A landscape with many valleys, sampled at points; each row gives a point and its height.
From any point a ball rolls to the lowest of the 2 points nearest to it. It stops when none of these is lower. Distance is the straight distance between rows; heights are no part of it.
k288: [-24  -9  33 -16  27 -24  34  15  21 -13 -14 -21  25   5 -14  37 -18 -19
  11   8  16 -13  -2 -14  29  19  18  -8 -15  -2 -11  14  15 -16 -11  17
   7  -6  -7 -29   7  -7  26 -57 -24]  height 184
k484: [ 39 -21 -39  24  -7  -2 -15   6  21   9  28  13 -30 -12 -19  -9  27  41
  14  -8 -16  13 -12 -21 -17   7  10  16   7  25   2 -21  -6  10 -28 -12
  13  29  20  14   3  -7 -27   0   0]  height 371
k124: [  4   4  42  -1 -18 -45  25  25  18 -24 -18  14  22   3 -14  28   7  -9
 -13   7   2 -44 -19   7   0  44  19  -1  -3  -8 -34  -5   3   4 -10  -5
  29  22 -15  20 -22   9  -8 -38  -8]  height 332
k562: [  4 -13 -10  10  42  -4   1 -22  13 -32   5  25  -3  18   5  -6  -2  19
  13  -7  21 -32 -20 -37  -8  24  -2  17  35  19  11  17  12  -1  28  17
   6 -11  -1 -14   1  -3 -34   2   9]  height 134
k806: [-16   7  -7   2 -12 -23   6   2  29 -18  12  14 -10  13   6  -2  -4  -5
  19 -14  15 -32 -26 -19 -18  37   1 -13   5 -24 -35  12  14   0  21 -11
  32 -21  -3  31   0 -26  -7   7 -27]  height 277
k852: [-11  18  26  -4 -28  25 -16   5 -32  -6 -18  12  25  -2  33   3  -3  10
 -10   6 -20  34  31  30 -31  -7   5  -5 -27   2  -6 -17 -27  15  25   3
 -29   6 -25 -15  -8  14  11   3  17]  height 391
k676: [ -8  30   5  -3  -4   3 -24  29  11  -4  22  -2 -19 -33  15   9 -12 -13
  -1 -13 -15 -28  10   3  22  17 -17 -33 -17 -17 -19  11   6  -3  20 -33
   6 -37  -7  29   2   1   8   0  -1]  height 364
k696: [-24  23 -18  -6  22 -12 -23  -1  29  24  64  23  -4 -36 -30  32  -6   2
  10  22 -29  -7  28 -12  21 -25 -19 -30  15   2  19  10  -2 -17 -14 -11
  31  -9 -16  20   6 -14   8  14 -22]  height 304
k645: [-20  17  40 -29  -4   4  25  26 -13  30  -3   9  34  -8  -1  20   2 -15
 -13   3 -15 -41  16   5  24  -3  -8  10  43   4   2  10  22 -25   4  -6
  18 -11   1  36  -2 -16  55 -50  12]  height 132
k315: [-12  21  -8  21  -9  20  -7 -16 -22 -22   2 -17 -13  16  34 -51  10 -23
  -2   9   6  22  -1   5   8 -38 -31 -20  -5 -22 -27  -7  12  15  18   9
 -32 -15  15  17  12  16   1  47  21]  height 565
k432: [ 16 -25  -4  13 -19  24   6   9  12   4  -7  -5  -3 -21   2 -17  19  28
  12   7   5  12  -3   9  -3  13   5  -1   8 -17  11  -3   2 -15 -18 -31
   8  -3  24  13  -9  -5  28  70  -6]  height 435
k816: [ 35  -9 -13  14  -3  -2 -16  -7 -19 -33   2  14 -14 -10   9 -18  19  26
 -23   1   4   3   0 -46 -34 -16 -11  16   7  22  -9  -3 -38   9 -28  20
   2  20  12  -2  -6  27  -6  18  -3]  height 303
k923: [-13  17  40  11   8 -17  23 -20  16 -13 -12  15  10  17  21  -6  11   5
   8 -33 -12 -29 -16  19  22  36   7  -6   4  13 -10  -4   9  12  47   1
   9  12 -26   7  -2   2 -17 -27  18]  height 237
k229: [ 22   4  16  22 -13   9 -13  -2  -7 -36 -12   4   3  16  34 -33  25   8
 -14 -25 -16  -6  -1  25  -8  -3  -2  18   7  25  -8 -14  -1  17  39   0
 -27  12   9   0   2   5  -5 -19  30]  height 501
k70: [ 20   2 -24   1  17  22 -18 -16  11 -17  34   4 -23   4 -11  -9  10 -14
  -4  19 -11  -4  19  -6   0 -31  -2   9  24  -2   9  16  -1 -30  -1 -13
  -7 -30  27  -9   8   3  -2  36   5]  height 294
k40: [ -1  -6   2  11  12  13   8 -25 -18   7 -36   3  14   5  11 -24  -3   2
  -7  47  39  -4  -6  20  18 -14   5  15   2  29  23  20  38   2   1  16
 -50   3 -37 -24   9  23 -40  -7  44]  height 512
k596: [-31   5  -4  10   4 -24 -10  16  -6   4  22  11  25 -32   0  29  -8   9
   2  28  17 -18 -15 -32   6   4 -34  -2  12  -7  -2  13 -12  11   0  21
  28  -1 -17   5   3 -18  23   2 -50]  height 126
k48: [ -1   1 -22  18   6  21 -19  20 -23  -4   9 -36 -15  -6   9 -20 -11 -20
  -5  10   6  34  -2 -12  11 -29 -29 -14 -23 -19  -3 -28  -5  12 -13  10
 -27 -21  21  -6   6   9   5  38   5]  height 540
k969: [  2 -16 -14  15   9  18   3 -24  -4  12 -23  -3  -5  -3  -4 -18  -5  17
   6  40  35  26 -18 -22  -6   4  17  -4 -13   9  28   6   3   1  -4  10
 -28 -18 -44 -15  23   7 -46  -2  17]  height 490
k236: [ -6 -24  32 -14  17 -25  20  24  34 -13 -14 -12  -1  30 -15   6 -16  -2
  29  -6  21  -8 -11 -23  -7  44  49  15 -14  15  -6   9   4 -21 -12   8
   6   7 -18 -18  -2 -11 -13 -66 -14]  height 250
k196: [-11  -4  40 -27  -3  11   6 -21   3  -3 -23  -1   4   5  -8  -7  -9   8
   0   7   9  18  22   1  -7  -3  41  -8   0  12  23  14 -26 -35   0  -7
   2   3 -34 -29  14   5  16 -26  21]  height 384
k767: [ 25 -14 -29  12  -7 -10  -5   3  36   5  14 -33 -27 -15 -40   2  13 -11
   0 -17 -16  16  -2   4  24 -24  12 -31 -20  -4   7 -34  -6   6 -30 -25
  15   1  21  11   4  -3  -2  -4  -6]  height 485
k815: [ -6  19  -4  30 -26  18  -1  -8  -8  -8  21  -5  -8  -7  11 -10  20 -18
  -6  27   2   3 -19  11   2 -27 -26 -12   2 -33 -29  15  -4   3  14 -13
  -1 -26   5  40  16 -14  28  41 -13]  height 589
k95: [ 19  13 -19  -8   4   9 -33   9 -22  12  18 -22  -3   2  39 -32  -2 -33
 -46  18 -13  -9  10  -6  11 -27  -9  -3 -28   4 -12  -7  -1  -7   4  10
 -61 -16  -7   0   4  43 -54   0  39]  height 193
k148: [-37  26  31 -27  -4  -4  49 -38  10  13 -17  -7   4  28 -19   3 -14 -21
  -1  -5  12   6  10   7   9 -12  18 -13   9  -9  -5  22   7 -29  20  -3
  12   6 -22  -2  15 -13   6 -35  16]  height 345
k457: [-10   7 -11  12  35   7   3 -30 -17  -6  -5  24 -19 -20   2   8  15  40
  25 -30 -12  22  17 -38  -1   4 -12  -6  15  12  18   7 -14  24 -13  11
  15  13   4  -4  -3  21   5  10  19]  height 370
k958: [-33 -10 -38  -8  16 -13 -17  30 -12  19  34  13 -20  11 -11   5   3  21
  37  -6 -15  18  -2 -24  -5   1 -14  16  19 -15   5 -14  21  19 -11  -4
  29  23  20   7  -3 -20  13   0 -19]  height 487
k974: [-13  31   5 -44  24   9  14   2 -37  -2 -19  15 -10  36 -16  11 -38 -31
 -19   7  13   5   7  -1 -12  -8 -18  -3  -8 -23  -5  -7  11   7   8  16
   6  -8  -5 -27 -21  26 -31  25  46]  height 60
k572: [ -2  -9   3 -15   4 -35 -31  22  14  -3  17   3 -14 -18  -4 -10  12   7
  -6   8  -5 -20   3 -28  17  -3  -2  -5  14  27  -5   9 -20   2 -22   5
  22  42 -14  25  13  -4   3 -61 -27]  height 472
k591: [ -3   8 -14  -1 -19  24  -9   9 -13  14  17   2 -26   1   6  -8   9  11
  19  -7 -35  48  19  25 -16 -16  10   2 -16 -22  -4 -24  12  15  -5 -29
  -3  -2  12   7  -3   7   3  38  32]  height 625
k520: [-30   7  11   4  11   3  17 -34  -7  -7 -11  -5  14   9  34   1  -3   3
  33 -40  -2  21  22   7   9   5 -17  -2 -11   3  -1  13  13  32  15  21
 -12   2  17 -15   5   1  18  17 -10]  height 273
k84: [-11 -23 -33  -4 -10 -15  16  -6   2  28   3 -25  33   2 -22  10 -14   2
  13  25  31  16 -23   6   3  10  -6  11 -14 -20   4 -16  15  12 -11  12
   6   9  25 -24 -15 -25   8  35 -56]  height 401
k771: [ 13 -20 -37  25  17 -24 -14 -14  22  11  34 -13 -10 -13   5 -16  17   5
   4 -21 -10  -5 -10 -16  19   9  -1   8 -11  22   5  -6   3  22   8   0
 -11  22  15   6   1   3 -46 -14 -10]  height 369
k102: [ -2 -24 -10   5  29  -6  16 -42  18 -26 -14 -14  -1  21  -3 -42  -3  -5
  -6  11  51 -17 -27 -31  17   1  -8  -6  18   5   8   9   6  -2  28  18
   2   8   2 -16   3   1 -32  21  12]  height 219
k552: [-21   6  13   9  -7 -14   7  16  14   5   1   4  24 -20  31  13  -3  -9
  12 -23   9 -45 -12  11  14  51  -9 -20  -6 -24 -10   9  38   4  29  -5
  11 -34 -10  27  -2 -12   9  25 -21]  height 344
k579: [ 37 -16 -33   5  27  10   1 -26  30 -14  21   5  -4   2 -26  14  -7   9
   8  16  23 -19 -16 -22 -13  13  15   1  11  14  21  12   9 -11  16  -8
  -5 -33  12 -12   6 -15 -52  13  -2]  height 216
k906: [ -1  -8 -16 -27   3 -11   1  -6   8  29   6 -16  15   7  -3  -2  -1 -20
 -10  16   6 -16   8   5  22   3   3   3   0  -7   7  10  16 -15  13  -2
  -1   9   7  -8   4   0 -20  -7  -9]  height 412
k627: [ -4  19  -5 -27   0  -4  26  -4 -13 -10  -6  15  16  43 -21  19 -25 -27
 -24  12  12 -23 -16  20   4 -10 -12   3   9 -12 -17 -12  34   3  40  20
   3   3   1 -26  -6  -4 -47  -6  38]  height 188
k438: [-19  12  18 -43 -20  10  26  21  -3  16 -22 -26  -8  27 -18   1 -41 -33
   0  -9  16  11  10  29   6  -4  14  -9  -7 -21  -4  -1  23 -30   7 -16
   4 -13   6  -4  -8 -16   5 -21  24]  height 286
k960: [ 13 -21  23  10 -42   0  27  21  -5   1 -39   8   4  22 -10 -18   1  32
   5   1  30   6 -43  24 -18  35  16  29  16   0  11 -25   8  -4   0 -18
  11  26  -5  11 -18 -18   0   1  10]  height 372
k183: [-33 -15 -18   4  -1   3 -24  21 -14   7  17 -18  -6  -1   3 -25   8   5
  11  18   1  34  -1 -17   5 -22 -21  -3   7 -29  -2 -11 -12   1  -4   2
   9  18  21  -1   8  -8  35  38 -23]  height 514
k307: [ -5  18  -6 -18   3  23 -42  10  -6  31  18  -9  -1  -9  20 -42  -7 -29
 -36  27 -26  21  29  13  19 -26 -16 -10 -20  -6  -7  -8 -19 -29  13 -13
 -31  -7  -2 -13   1  22 -18  26  37]  height 97
k98: [ -1 -17  23   0 -53   4  22  23   3  16 -21  -4  13  16 -18   8  -2  24
  13 -17  -4  34  -3  36 -36   9  23  19  -6  -2   8 -19 -10 -13 -17 -26
   7  24   8  12 -21 -27  23  -5 -26]  height 337
k37: [-10  11  28 -36  24   6  12  14 -28  -9 -32  15  -9  10  17  14 -26  -7
   3 -16  16 -17   0  -5 -24  45  21   0  -7 -28  -9  37  13  -9  -6   8
  -1 -27 -24  -8 -17  28  -2  20  22]  height 262
k281: [ 21 -23 -14   5 -31  -7 -10  18  19   3   0  -6 -19 -10   4 -25  28  22
   5 -15  -8   0  -4  -4 -13  24  15   4  -8  -6 -14 -11  -6   8 -21 -31
  19  28  22  34 -10   6   3  23 -17]  height 403
k528: [ -6  -2  31   7  15 -24  43 -20  30 -18  -2  -1  42  -1  -6  26   4 -16
 -13  13  15 -46  -2  -8  31   8  -8   3  23  20  -9  18  -1 -17  12  18
  18   4   5  -8   2 -11  27 -28 -32]  height 252
k565: [ -8  13  29 -23 -16   0  17  37 -10   0 -10   0   0  11 -19  25 -26 -21
   1  -9   5 -24   3  11  -7   6   7  10  32 -15  -3   4  18 -39  -8 -24
  26 -28  16  23 -22 -20  30 -34   6]  height 211
k680: [  5  13 -25 -22   1   6  -4  31 -29  19  18   6 -26  20 -16  15 -14 -23
  -3   2 -12  21   3   7 -20  -5 -13  18  -8 -34 -11 -12  11  12 -14  -9
  15  -6  28   1 -18   5  -5  28   8]  height 643
k244: [-12 -19 -19 -18  31  -2 -18  -5  18  67   5   6  -5 -22 -33  27 -15  14
  26  -5 -13   6   2  -6  14 -15  14 -18   2 -11  55   9  -2 -14 -53  -8
   7 -25 -36   3  13 -11  33 -17 -17]  height 152
k171: [-10  -8  34  -1  -7   5   3  -8 -10  11 -24  -3  -1 -13   9   5  29   9
 -15 -14 -17  12  13  10 -26 -16  16  -8 -11  11   3  30 -45  15 -28  -1
  -6  37 -19  25  10   7  59 -32 -28]  height 197
k897: [ -7 -12 -20  -5 -10 -18  -6  25   9  14  16 -10  24 -16  -2   7  -9 -17
  -4  19  10 -14  -2   4  13  21 -22  -4  -5 -32 -10 -11   7  -1  -8  -9
  20  -4  35  -1 -31  -4  16  66 -42]  height 350
k687: [-16  -2 -17  21  -4  27   0 -13 -25  15 -19  19 -10   0  -5   1  -1  37
  31  10   4  56 -11 -12 -30  -2   4   8   0  -2  23 -12  -4  12 -14  14
 -11 -12 -25 -12  19 -14   1  -2   0]  height 466
k828: [ 40  -9 -27 -17 -13   0  -9   7  22 -27  27  -4 -11  21 -33  10 -18 -10
  -8  15  20  -3  -5 -21 -42   2  19   3  -8  -1 -11 -24 -12 -14  -2  -6
  12 -18  15 -19   2 -14 -39   6 -11]  height 290
k963: [-16  22  16   8   1  -9  -9  27  -3  -1  20   9  22 -40   5  32  -3   0
 -11  14 -10 -35   7   1  28 -10 -37 -12  23  15   2   5   2   0  11   4
  17  -7  -9  23  13 -24  42 -35 -21]  height 29
k6: [ -3   3  13 -30  13   7  10 -16  12  22  -2 -12  18 -13  17   5  -1 -26
 -16 -10 -16 -25  48  12  18  -8   0   7  -1   6   3  43  -8 -33  -9   3
  -7  -9  15  -7   7  12  49   9 -28]  height 451
k992: [-19   3   6  -2 -20  -9  15 -15  12 -13   8   6  11  28  15  -9   2  -8
  15 -24  -3   0   9  11 -21   8  -2   7  -3 -13 -29   9  11  -2  29   2
  13   5  17   3   2 -18  10  23 -22]  height 204
k614: [ 54 -22 -41  27  19   4 -16  -9   6   2   0   5 -27 -34 -12   7  16  39
   2 -12  -6   9 -14 -36 -17 -13   4   4  -6  32   7   0 -23  11 -59  27
 -10   9   2  -5  10   7  -9  -7 -17]  height 339
k481: [-11   1  -1 -15   0   8 -30  33 -13  18  21  14 -20 -13   3  -8  11  27
  16  -7 -28  -3  16   2  -4   2  -1   8  28  -4  18  -3  12  -4 -10 -36
  27  12   8  35  -7 -10  39 -10  12]  height 460
k747: [ -4   9  26  11   6 -10  38  12 -17  -6 -17 -13  -2  16 -10  28  -7 -17
  10  -2  19   5 -34   7  11   8   9  15 -11  -5  -8   8  18  15   3  12
   2  -9 -14  -3  10 -17   5 -60   2]  height 96
k851: [ 28  -9 -19  -3   2  22   5 -16  -2  29 -18 -10  -7  -5 -20  25 -15 -11
  -1   0  -6  28   2  38  -3 -29  24   7 -26  10  39  -4  12   1 -26   2
 -33 -32 -10 -30  12   1 -12 -10  12]  height 539
k206: [ -7  13   1 -13  -9 -23  25 -19  40  29  18   0  22  -7 -32  21   8 -31
  -9  18  -7 -37  10   4  33   4   5 -16  18  -4   5   0  14 -25  -3 -27
  25  -5   6  29   0 -23  -3 -29 -19]  height 367
k878: [ 37 -14 -16   7   7 -13  -3 -30  22  18 -12 -23  -8 -23 -37  20   5 -12
 -16 -20 -13  15   1  12  13 -30  23 -22 -30   4  20  -7 -29   6 -43   5
  -7   1 -17 -12  16  16   3 -15 -10]  height 515
k9: [ -3 -21 -19  10  16  17 -25  -9   3  27 -13 -11  -7 -28 -13  -3  -7  23
  22  -4  -3  34   0 -11   8 -18   2 -20 -12 -15  32   5 -25 -12 -44  10
 -14 -21 -22 -16  21  -5  47  18 -28]  height 57
k364: [  0  10  27   4 -33  33 -12   7  -8   1 -11  17   5 -20   6  22 -15  31
  13  -6 -19  31  27  31 -49   7  28  -5 -14   0  12   6 -27 -16   1 -26
  -9 -26 -24  -1 -10 -13  31  14  -3]  height 421
k499: [  9 -16 -27 -30   6 -14 -31  12   6  27  16 -15 -10  -1 -24   0  -2 -17
  -4  15  -3  -7   7 -13   2 -19   5   3  11  -4   3  11  -9 -17 -30   7
  14  16  10   5  14 -12  16 -33 -46]  height 447
k216: [  8   5  21 -34  15   4 -41  40   5 -35   3   6 -14  -9   2  -2 -21   2
  -6 -22 -19 -23  41  -7   5   9  -1 -12  21  18   7 -11 -15 -20   7 -26
  22  -4  18 -13 -19   7  31 -23  22]  height 525
k593: [ 12 -10  15  45 -12  -4  20 -12  14  10  -2  -1  -9  15   9 -10  20  15
  14 -20 -16  19 -18  31  -9  19   3  45  -7  41   3 -18 -28  35   3  13
 -17  40   2   2   2 -13  -2 -31 -16]  height 541
k980: [-27   3   7  22  -5 -21  25 -20 -10  -2  -5  -5  39  -8   2  17  -4  -5
  -6  30  33   5 -28  -7  15   3 -19  -6 -12 -14  -8  -1  -3  19  25  29
   7   9 -23 -19   5  -9  -9   7 -24]  height 208
k894: [ -2  11  19   5 -14   8  13  -3 -30   2 -11  33  14   2  -4  37  -6  21
   6  13   3  17   2   8 -41   3  14  28   6   4  12  16  -8  -3  -7  13
   1  -8 -27 -13   1  -2   6 -10  -5]  height 446
k365: [ -3   7 -20  -6  16  11 -18  -3  31   3  54  20 -19   0 -31  24  -4  -7
  18  14 -15 -16  15  -5   2 -22   5  -8  32   4  17  16  18 -29   9 -20
  15 -40   4   7  23 -36  -3 -13  -2]  height 351
k970: [ -3   8  -2  19  23 -18  34 -33  27 -13  22  11  10   2 -14  23  14  -3
  14 -17  -1 -33   2  -6  18   0 -21   8  32  13   7   7  16   4  10  -2
  33  -8  33  11  -7 -25  24   1 -20]  height 307
k773: [ 11 -18  11  13  -9  20   4  -8 -11   6 -35 -21  -4 -12   3  -1  16  16
   9 -28  -5  37  -1  11  -2 -15  -1  -9 -16   1   8   0 -29  19 -44   4
 -15  11  13   6  12   1  54  11 -26]  height 142
k401: [-13  13  11 -21 -23  -2 -31  31 -15  15   9   1  18 -16   5  14  -4   1
 -16  -4 -33  12  29  19   2  -4   1 -11 -17  -4  -4 -27 -25   5  15 -17
   6  22  -7 -11 -12   9  13 -13   6]  height 356
k652: [  0  -9 -10  33 -15   5  -6 -18  -9 -26 -24   2  23   0  28 -34   3  19
  -2   6  20  10  -5  11  -3  -3 -19  -1  -4  15   3 -28  14  21  15  20
 -35  10   1 -21  -6  17 -33  56  20]  height 342
k66: [ -3   9 -12 -34   1  12 -26  40  -3  18  11 -25   1  10  -1 -20 -21 -36
 -41  10 -13  -8  11  16  46 -14 -22 -18   0 -11 -10 -30  11 -18  32 -16
 -19   1  19 -14   1   4 -24   0  54]  height 210
k827: [ 12   4  23  15 -13  30 -34 -13 -10  -2  -6  -5   0 -29  26 -16  39  15
 -32   5 -31   3  23  15 -15 -31   9 -22 -11  18   5  22 -52   0  10 -20
 -19  20 -15  34  -8  17  37  -5   6]  height 242
k429: [ 16  -1  -3  42 -16  16 -11 -34  -9 -12   3   2  12 -17  31 -30  45  10
 -21  11 -30   9  23  18  -2 -40 -13  -1  -5  21   4  13 -22   4   6  -4
 -38   7  15  23 -10  28  -6  38   0]  height 284
k862: [  1  15  14 -25 -11 -31  30 -11  13 -18  -9  19  27  22 -32  28  -5 -21
 -29   6   7 -33  -8   3  10  12   6 -12  14  -8 -18 -12  -2 -14  18   0
  35  17  -2 -16 -19  13 -35  -8  15]  height 274
k580: [ 11 -16   6  -8  24   7  -3   6  -3 -16 -13  20 -21   6  12  -1  -2  34
  31 -15  16  -8   0 -39 -29  35  24  27  18  23  14  32   2 -10 -14  11
   7 -12  -9  -7   9  -7   6 -25  -5]  height 39
k825: [ 26 -24 -31  46   4  -7 -14 -23  -2  -2  12 -19   7 -31  24 -20  18  16
 -14  -6 -15  20  12  -8  10 -27  -5   5 -21  27  17 -11 -13  10 -13  18
 -41   9  16 -11  -3  20 -27  22 -10]  height 325
k480: [-11   8 -17  20  21   5  19 -45  -9 -32 -10  -1  -9   9  16  -4   4   5
  23 -17  18  28  -1 -39 -10  -6 -23 -10  -5   0 -13   6 -10  35  -7  33
  -5  -9  18 -15  11  11   3  33 -13]  height 327
k517: [ 18  17 -45 -10  24   9  -5  -5 -39  21  17  -5 -32  11 -11  -5   1 -19
 -18   8 -10  16  -1 -27 -20 -30 -19   6 -18 -18  -5 -10   1  26 -30  12
 -10  -2  16  11 -12  40 -37  26  22]  height 660
k155: [  3 -12 -13  -8   5   2  -6 -16  -3   1   0   8 -12   7  26 -23  12   7
  18 -10  10 -12   3 -22 -31  11   4  33  13  -1  -9  44   1  -7 -13  13
   1   0  12  17   9  -2  24  19 -33]  height 122
k441: [ 20  11  -2   7  10   6 -18  -9 -34 -16   2   0  -4 -12  17 -15  10 -12
 -33  26   1  -7   5 -24   3 -23 -12   4   0   8  -6  20 -26  -7 -13  18
 -26  -6 -12  -2   2  40 -20   2   6]  height 261
k235: [  3   7  21 -13  -8  20  22 -14 -14  20 -33 -10  10  -3   9   8  -7 -19
 -16  27  10  10   5  43  14 -20  21  11 -24  11   9  20  20  -7  -1   5
 -37 -10 -30 -23  13  14  -6 -27  31]  height 532
k879: [ 15  -9  10  35   1   8  36 -54  14 -24 -40   8   8  11  17 -34   8  12
   3   5  38 -15 -27  17   5  12  -7  16  12  27   5  15  12   9  12  23
 -19   3  -3  -8  -4   6 -13  44   5]  height 289
k691: [  2 -17  -2  14  -9 -12  -2  -8  -1  -6 -18  26  37   1  23  -4   0  30
   7  -7   6 -10  -9  20 -16  44   7  23  -5  10   6 -11  20  16  26  20
 -17  14 -18 -28 -15   9 -46  34   3]  height 387
k745: [-10   3 -17   5   0  -7   3  -1  -9  -4   5   0  28  -9   4   9 -20 -22
 -24  34  29 -19 -22   2  12   2 -35 -12  -4 -29 -12   2   0   8  21  21
   8 -16   9 -17 -23   6 -16  67 -11]  height 285
k15: [ 18  -5  -2  43 -10  24   7   2  -4 -26 -13 -10 -17 -16  21  -8  18  22
  24 -28   4  25 -19   1   9  10 -14 -17  -1  -1  -2 -19   7  24  -3 -13
  -8 -12  31  16   4 -12  15  32  16]  height 469
k254: [ -4  -2   8  11 -11   2  17  12   7   7  -5  15 -38   1  -3  -4  25  35
  35 -37 -16  13  -9  -8 -19  17   5   7  22   4  -8   0   5  16 -30 -25
  33  25  23  51  -5 -20  40  -9  -4]  height 434
k791: [-13 -11   3 -27 -22 -19 -31  59  -4  15  -3 -24  30 -10  10  -4 -10 -10
 -25  -1 -15  -8   9  21  37  14   0 -16 -12  -4  -2 -51   9   3  21 -20
  -8  26   3 -21 -16  12 -19 -28  33]  height 300
k487: [-14  34  24 -29  28  16 -20  11 -39 -34 -20  26 -15  21  21 -10 -27 -10
  -4 -22   0 -12   2 -16 -17  17  -9 -18   2 -21 -23   1  -7   6  24  17
   5 -21 -15 -17 -14  32  -2  20  42]  height 185
k822: [ -7 -11  19 -21 -32 -23   9  11  29   4  -9   0  -2  32 -21 -11 -12   0
  14 -16   6   7   6  -4 -38  21  41  19   6   1 -12  -1 -14 -34 -12 -14
  22  25   1   8 -10 -22  -7 -43 -26]  height 298
k789: [ 37   1  16  36  -7  -5  32 -15  13 -19 -15  -2  -5  25  18 -14   8  -5
   2 -25   3  -6 -26  37  -5  26   5  38 -16  32 -17 -13  11  38  15  21
 -30  14   2  -7  -3   5 -32 -11  11]  height 524
k535: [ 14  -1 -10  -6   2   0  22  11 -12 -12  -7 -20 -22  50  -8   1 -19 -28
   8  -8  24  -1 -40   2 -23  -1   4  25   3  -8 -23  -1  30  16  18  13
  -6 -14  17   7   6 -28 -19 -44   0]  height 181
k121: [-18  19  31   4   6  -8  26  -6 -27   1 -14  10  21  19  28  17   3  -5
   9 -19 -14   5  -5  27  11   3  -2  27   0  12  -8   8  20  22  30  22
 -11  13 -14 -14   5  -3   0 -52  23]  height 171
k682: [ -7  30  23 -16 -12  -3  -3  18   3 -15   2   8   8  -4   9  20 -10 -16
 -13 -11 -17 -34   1   6  21  22   3 -26  -9 -10 -29  -4   4  -6  41 -15
   5 -20 -23   3   6   3 -17 -42  29]  height 305
k518: [  9  -1 -46  16   9   5  -5 -26 -25  23  14  -7 -13   8  -1 -31  14  -4
 -17  29   1  19  -5  -5   4 -44 -11   6   3  11  23 -10  24  13  -8   9
 -40   8   5   6  -6  28 -64  15  41]  height 676
k386: [-17 -24 -39  12  -7 -18   3  -5  37  25  21 -32   2   3 -30   2   0   0
  30  -8  -5  38  -9   7  18  -1   4 -11 -29 -14   8 -38  16  19  -3  -9
   2  10  15 -12  11 -34  -5   0 -37]  height 445
k617: [ 16  -1  22  -2   5  10   4 -15  -1 -29 -13  -4  15   6  33 -17  19  -9
 -19 -13  -6 -37  15  12  15 -13 -12  16  23  15  -7  27  -2 -15  24  10
 -10   4  20  -7   8  10  27  -2  -2]  height 477
k410: [ -2 -14  11 -21  18 -23 -27  31   8 -35  -3  -2  -5 -15  -7  -5  -6   1
 -16   3  13 -38  13 -39  22   8 -13 -10  26  10  -1   0 -22 -19 -11  -2
  30  16  12  -6 -12  16  18 -15  -9]  height 499
k116: [ 13 -12  41  -8 -30 -22  15  38 -10 -13 -29  12  16  34  -1  -5   2   2
 -14   6  15 -18 -42  25 -15  38  29  19  -6 -10 -26 -17  15  -2   9  10
   8  34 -26   0 -14   8 -21 -22  22]  height 373
k379: [-21   0 -19 -25  39 -14 -37   4  24  32  35  14 -21 -31 -27  33 -22   5
  14   2 -10  -5  15 -31  17  -6   4 -44  -5   7  35  18 -16  -7 -27  -1
  16 -11 -39   6  15   4 -20 -26  -9]  height 238
k608: [-22  26   6  12   2  31 -26  10 -15   9  37  -1 -20 -14  17 -15  18  -3
   6  13 -45  19  22  20   9 -29  -9 -16   5 -27 -14   5  -3  -5  17 -32
  -1  -9   0  29   7  -1  36  29  17]  height 607
k900: [ 31  15  -7   7 -13   8 -10   6  -6 -29  12  13 -13 -17 -32  30 -14   5
 -20   6   6  15   6 -19 -28  -8   3 -15 -18   2   2 -29 -37   0 -19  -6
  14 -19 -11 -18   3  12 -20  15  11]  height 343

Call two points neighbours if one is among the 2 nearest of the other. Go from one point of each pair to the other, from neighbour to neighbour, staying as low as possible. Name the highest point that can't be avoided.
k562 and k307 => k900
k974 and k562 => k676
k747 and k974 => k627
k562 and k9 => k365

Where does a ball stop that starts at each point below?
k591 => k307
k851 => k963
k235 => k307
